Each row is a point on a tangle of strands that fork and nearly touch. The rows are in no order.
In the rows, zero is written as 128.
Two points are linked if the straight distance between their rows is under 95.7. Some points are linked to none.
<211>: [ 83 153 136 165  90 125  64 115 171 124 190 116 179 141 114 135 137 137
 178  23 140 115 108]
<678>: [111 142 116 150  76 116 102 104 156 105 128 180 112  69 128 146 111 194
 171 114 154  82 124]
<656>: [181 135  95 133 172  80 181 134  86 144  89 146 100 104 170 142 158 133
  66 189 118  99 199]
<23>: [144 109  97 118 109 169 113 139 122 120 162 133 116 125 165 157 139 134
  76 131 143 191 131]
<452>: [185  91 114 113 199  74 160 153 128 140  80 131 104  99 199  98 158 129
 110 191 127 131 217]
<107>: [168 107 133 114 166 107 166 169 113 159 132 116 117 170 151 131 151  79
 112 172 120 175 202]
<27>: [183 144  67 151 104 133 122 127 123 120 126 189  87  52 178 139 102 178
 110 163 140  97 165]
<758>: [110 124 123 146 126 149 106 136 169  96 120 114 132 128 130  85 113 120
 151  91 135 142  87]
<837>: [151 154 113 125 116 137 103 115 124 112  92 165 121  40 153  96 109 186
 109 168 163  60 142]
<985>: [201 138 137 123 210 108 198 122 106 139  89 125 113 128 147  97 140 114
  99 201 113  98 167]
<29>: [135 118 134 119 148 116 135  83 134 133 107 126 155 135 114 135 114  90
 131 147 108 111 103]
<1097>: [114 163  91 108  67 117  58  78 122 120 163 140 149 101 126 166 124 193
 125 132 146 115  90]
<963>: [147 130 112 124 136  92 158 137  71 116  89 153 109 110 159 146 144 150
  60 172 124  98 164]
<835>: [107 159 104 125  78 142  90  82 143 109 156 140 155 101  85 121 105 165
 178 115 140  96  56]
<237>: [ 89  80 143 131 120 143 120 150 121 146 141 101 152 178  82 137 139  74
 160  81  97 139 106]
<819>: [144 108 101 154 133  86 127 148 156 116  86 167  99  58 201 120 112 161
 123 147 167 131 191]
<587>: [177 114 101 149 166  86 159 145 120 138 109 150 102 102 196 123 154 135
  85 175 134 132 216]
<990>: [136 112 154 115 190 137 170 164 130 127  91  89 123 162 112  57 127  78
 147 157 119 153 119]
<376>: [137 152 122 158 155  90 147 124 145 124  81 156  75 107 161  93  84 121
 142 158 118 123 184]
<696>: [115 135 128 146 100 126 123  96 152 112 139 137 149 129 137 156 139 129
 137 102 133 138 107]
<561>: [122 104 160 122 150 112 154 101 101 150 108 119 170 163 101 161 142  81
 131 132 107 129  96]
<1082>: [ 95 160 108 116  64 164  69 119  82 166 188  95 179 159  82 134 135 123
 134  74 123 151  32]
<275>: [180 157 127 119 164 135 166 132  97 141  98 139 104 130 142 111 119 106
  69 182 114 106 175]
<1078>: [132 149 149 116 119 193 134 117 101 146 136 113 151 171 101 114 119  91
 107 137 136 138  61]
<188>: [118  79 125 139 117 147 137 167 182 103 143 139 109 110 139 129 123 145
 161  91 142 147 140]
<422>: [ 86  96 137 156 125 124 122 168 162 114 152 138  98 136 122 139 130 132
 182  72 114 144 156]
<266>: [183 153 100 130 123 164 143 125 126 132 118 165 102 103 142 124 106 119
  89 170 123 107 176]
<5>: [ 99  86 160  97 172 105 145 173 124 152 113  97 135 175 110 117 150  79
 160 136 104 165 174]
<142>: [ 55 125 139 167 127 110 100 133 166 109 156 103 121 144 126 105 139 114
 204  13 108 120  96]
<872>: [147 172 133 118 102 170 116 100 131 107 124 142 127  96 113 132 109 168
 116 173 163  68 116]
<796>: [193 109 137  74 218 120 177 176  89 147  96  96  98 145 171  89 181 119
  80 201 126 152 176]
<576>: [174 150 121 141 165  94 176 125 142 128  80 163  86  80 147  88  89 132
 126 191 126  87 180]
<949>: [ 65 170 122 145  87 136  56  83 138 125 193 103 181 132  79 101 130 156
 198  50 130  76  50]
<429>: [145 130 129 125 132 156 157 151 108 142 139 118 124 168 143 133 138  83
  91 140 121 209 128]
<344>: [ 97 171 140 123  64 129  92  99 121 144 190 125 176 139  89 177 143 173
 121 102 152 119  94]
<697>: [141 149  91 159  84 115 104 112 138 121 124 196 104  56 169 142 101 192
 140 137 156  94 146]
<203>: [152 141 149 145 148 120 160 104 143 120  95 152 134 114 139 140 124 132
 121 167 149  95 159]
<975>: [128 125 130 148 132 101 153 147 146 104 130 126 105 140 167 142 158 127
 106 110 132 177 144]
<776>: [137 106 135 100 168 118 171 180  98 123 105 112  79 151 134 110 144 132
  95 161 113 155 144]
<1041>: [174 120 129 103 155 142 168 152 102 161 125 130 122 162 160 151 145 104
  74 163 118 163 153]
<454>: [ 47 122 144 160 120 122  86 122 147 131 166  92 164 164 100 127 152 107
 188   7 101  98  79]
<178>: [120 165 117 137  78 120 108  93 133 111 145 151 131 112 128 172 126 165
 115 133 144 112 122]
<96>: [ 84 171 123 126  81 135  79  78 142  94 181 112 166 131  93 135 135 166
 184  78 156 100  46]
<988>: [153 143 150 136 123 138 145 113 147 115 104 159 134  78 135 127 115 171
 122 166 176  67 146]
<847>: [ 86 161 152 147  82 149  92 106 129 147 183 109 191 164  80 156 136 125
 141  72 139 102  81]
<813>: [128 113 144 115 138 119 145 149  98 113  92 129  97 123 133 135 144 163
  86 157 126 121 138]
<47>: [135 143 127  90 118 153 105 118 103 135 116 115 135 130 155 130 125 119
  72 144 133 153 108]
<537>: [195 117 141  87 182 124 183 161  76 166 119 126 112 150 172 112 181 102
  64 187 120 178 165]
<1007>: [113  93 138 130 167 120 150 128 132  97  95 112 121 144 123 108 144 105
 149 145 104 148  87]
<13>: [192 138  88 155 138 156 145 152 124 132 131 188  80  75 181 123 118 154
  83 172 133 112 191]
<857>: [ 95 143 118 140  74 138  61 107 185 121 173 128 160 104 111 123 111 157
 175  58 148 120 116]
<442>: [ 54 158 138 157 102 130  72 100 122 126 179  95 170 157  62 125 130 119
 193  37 113  71  58]
<114>: [124 110  91 122  74 141  92 128 135 114 168 134 114  88 143 169 127 185
 117 100 144 160 118]
<704>: [118 174 144 106 105 177  99 107  80 143 157 120 145 149  84 131 111 109
  95 143 128 127  42]
<1055>: [131 173 135 111 111 154 114 115  92 109 127 135 109 118 105 115 108 154
  89 149 149  84 125]
<756>: [126 147 125 129 129 146 110  76 136 132 100 122 167 120 105 129  83  90
 155 147 132  97 100]
<714>: [149 108 160  81 189 112 167 161  72 149  95 100 109 164 110  96 136  96
  91 184 112 151 129]
<524>: [155 107 156 112 200  82 192 155 149 141 104  99 128 162 124  97 147  85
 152 190 125 135 205]
<538>: [158 127  80 116  84 156  94 124 110 125 151 147 102  87 170 161 118 172
  86 136 138 159 138]
<350>: [102 166 127 106  77 151  79 119  84 146 154 101 158 163  91 130 120 121
  99 103 142 146  46]
<488>: [132 131  94 160  93 154 116 115 170 119 171 175 113 110 118 141  86 133
 161 104 127 144 137]
<306>: [141  85 141 122 162 110 178 137 125 111  97 134 127 137 141 131 159 115
 141 165 122 127 115]
<426>: [128 135 125 134  99 182 108 126 166 112 142 119 159 133 116 101 110 136
 137  98 151 127  84]
<51>: [117  88 113 110 121 128 111 116 119 102  94 134 112  95 129 128 120 151
 140 131 102 122 117]
<209>: [180 106 146  96 188  85 192 181 129 154 116 121 121 153 151 118 171 102
 135 213 111 168 216]
<676>: [148 192 115 119 109 171 135 117  93 129 141 148  99 140 126 120 100 138
  75 165 137 114 116]
<944>: [ 77 130 136 153 104 112  92 117 135 138 154 102 170 165 122 138 136 107
 135  61 119 165  79]
<632>: [ 92 122 142 130 111 138 123 117 121 111 144 115 144 150  82 136 124 127
 160  78 117  97  78]
<824>: [101 163 135 139 127 128 143 114 106 126 127 117 120 178  86 131 104  86
 121 127 109 134 112]
<517>: [ 96 158 107 101  61 126  87  94 120 122 190 123 159 113  96 158 150 211
 133 107 158 117  83]
<933>: [142  94 141 139 155  98 171 128 138 121 100 145 108 113 148 137 134 130
 142 151 118 130 166]
<59>: [105  70 140  93 150 103 136 155 117 132 117 116 125 152 122 143 157 103
 140 119 100 161 146]
<1099>: [144 122 112 170 113  92 122 127 151 119 127 158 103  81 184 148 133 153
 110 128 144 155 187]
<910>: [132  88 156 114 175 107 160 194 140 148 123  86 123 181 141 111 164  80
 127 153 119 190 184]
<320>: [106 138 170 117 108 125 123 106 101 169 133  97 175 164  91 168 138  93
 123  97 115 126  84]
<1086>: [176 116 124  90 209 102 148 147  95 155  79 117  99 120 183  91 151 115
  88 204 115 152 198]
<619>: [136 168 133 135 129 137 164 133  98 124 117 135 102 156 108 128 106 107
  85 146 118 128 120]
<93>: [102 156 148 165  87 158 113 120 163 123 181 117 175 156  99 139 126 131
 153  52 148 121 103]
<155>: [131 137 139 143 154 133 149 147 173 117 111 116 120 146 127  90  97  93
 137 142 131 146 149]
<102>: [ 86 111 119 137 101 120  98 139 158 108 158 139 108 122 128 157 136 170
 164  47 116 137 120]
<373>: [114 113 140 114 167 133 134 151 119 129  94  88 144 161 122  96 144  91
 122 146 108 166  86]
<875>: [118 132 100 156  87 146  72 115 189 115 160 140 125  99 128 141  92 146
 161  80 145 135 134]
<66>: [124 118 130 153 107 135 132 123 179 101 125 163 114  84 141 125 120 168
 155 110 162 121 125]
<280>: [ 95 120  99 125  67 120  78 118 133 109 163 133 103 102 115 173 115 187
 138  68 118 146 115]
<62>: [ 73 130 134 157 128 124  93 140 159 102 130 100 142 134 120  89 122 123
 172  50 120 131  89]
<567>: [119 120 122 140 107 137 125 126 140 112 145 121 130 139 153 134 135 123
 106 108 147 184 122]
<264>: [ 96 141 119 114  84 160 104 105 116 125 148 128 142 130  74 145 114 149
 157 121 123  91  70]
<231>: [ 79 126 151 142 111 122  95 128 117 176 167  92 172 176 102 160 152  76
 136  32 107 151  99]
<953>: [ 90  94 161 134 138 126 147 147 129 134 129 122 132 164  81 141 135 100
 168  84  92 102 108]
<633>: [152 127 111 131 135 125 108 139 143 118  79 156 106  47 177 101 104 174
 103 152 157 101 179]
<906>: [138 107 168  91 193  98 180 166 106 144 106  69 129 176  95  77 139  72
 136 174 116 152 135]
<1018>: [124 112 140 139 123 189 133 137 140 130 148 105 161 157 100 107 129  96
 141 109 133 141  66]
<256>: [146 129 111 112 108 154  82  68 146 133 111 143 140 100 121 132  76 129
 146 152 129 102 122]
<85>: [161 114 114 152 119 118 155 130 141 114 142 145 124 108 177 161 137 127
  88 137 145 160 177]
<277>: [ 98  71 124 112 125 105 126 134 136 109 115 135 108 116 137 157 143 141
 148 104  97 141 136]
<1070>: [106  93 175 120 154 134 160 134 111 129 111  96 134 161  59 122 114  86
 155 130  94  89  95]
<539>: [100 104 157 128 110 126 119 131 103 180 146 113 161 174  86 180 139  82
 137  79 108 147 118]
<141>: [193 136 132 131 206  92 182 130 122 136  74 142  99  94 158  84 111 138
 115 199 133  71 201]
<273>: [142 106 105 105 124 141 111 103 130 135  86 152 120  85 131 144  96 130
 129 146 118 112 136]
<317>: [154  97 134 103 202  93 179 154 137 143  74 120 101 128 133  96 127 108
 151 192 109 123 178]

A fork is a point with three links, a tip a point with one. Leave the first point through the second and follow the links. Name the first fork or tip that comes.
<756>, <256> -> <107>
<13>, <27> -> <567>
<537>, <796> -> <988>
<632>, <264> -> <1082>
<988>, <203> -> <1041>
<114>, <280> -> <376>
<59>, <277> -> <539>
<1082>, <350> -> <953>

Follow the links from the first point to the second, and from the first to the third. Name the last point that the two ways share.
<102>, <714>, <676> -> <988>
<538>, <1055>, <452> -> <988>
<676>, <211>, <275> -> <567>
<633>, <66>, <211> -> <567>
<524>, <142>, <656> -> <107>
<539>, <429>, <317> -> <107>

A fork is a point with three links. Follow the links from the first point to the second and name the forks in between, in order.
<875>, <203> -> <567> > <988>
<985>, <857> -> <567>
<824>, <178> -> <988> > <567>
<1018>, <756> -> <953> > <539>
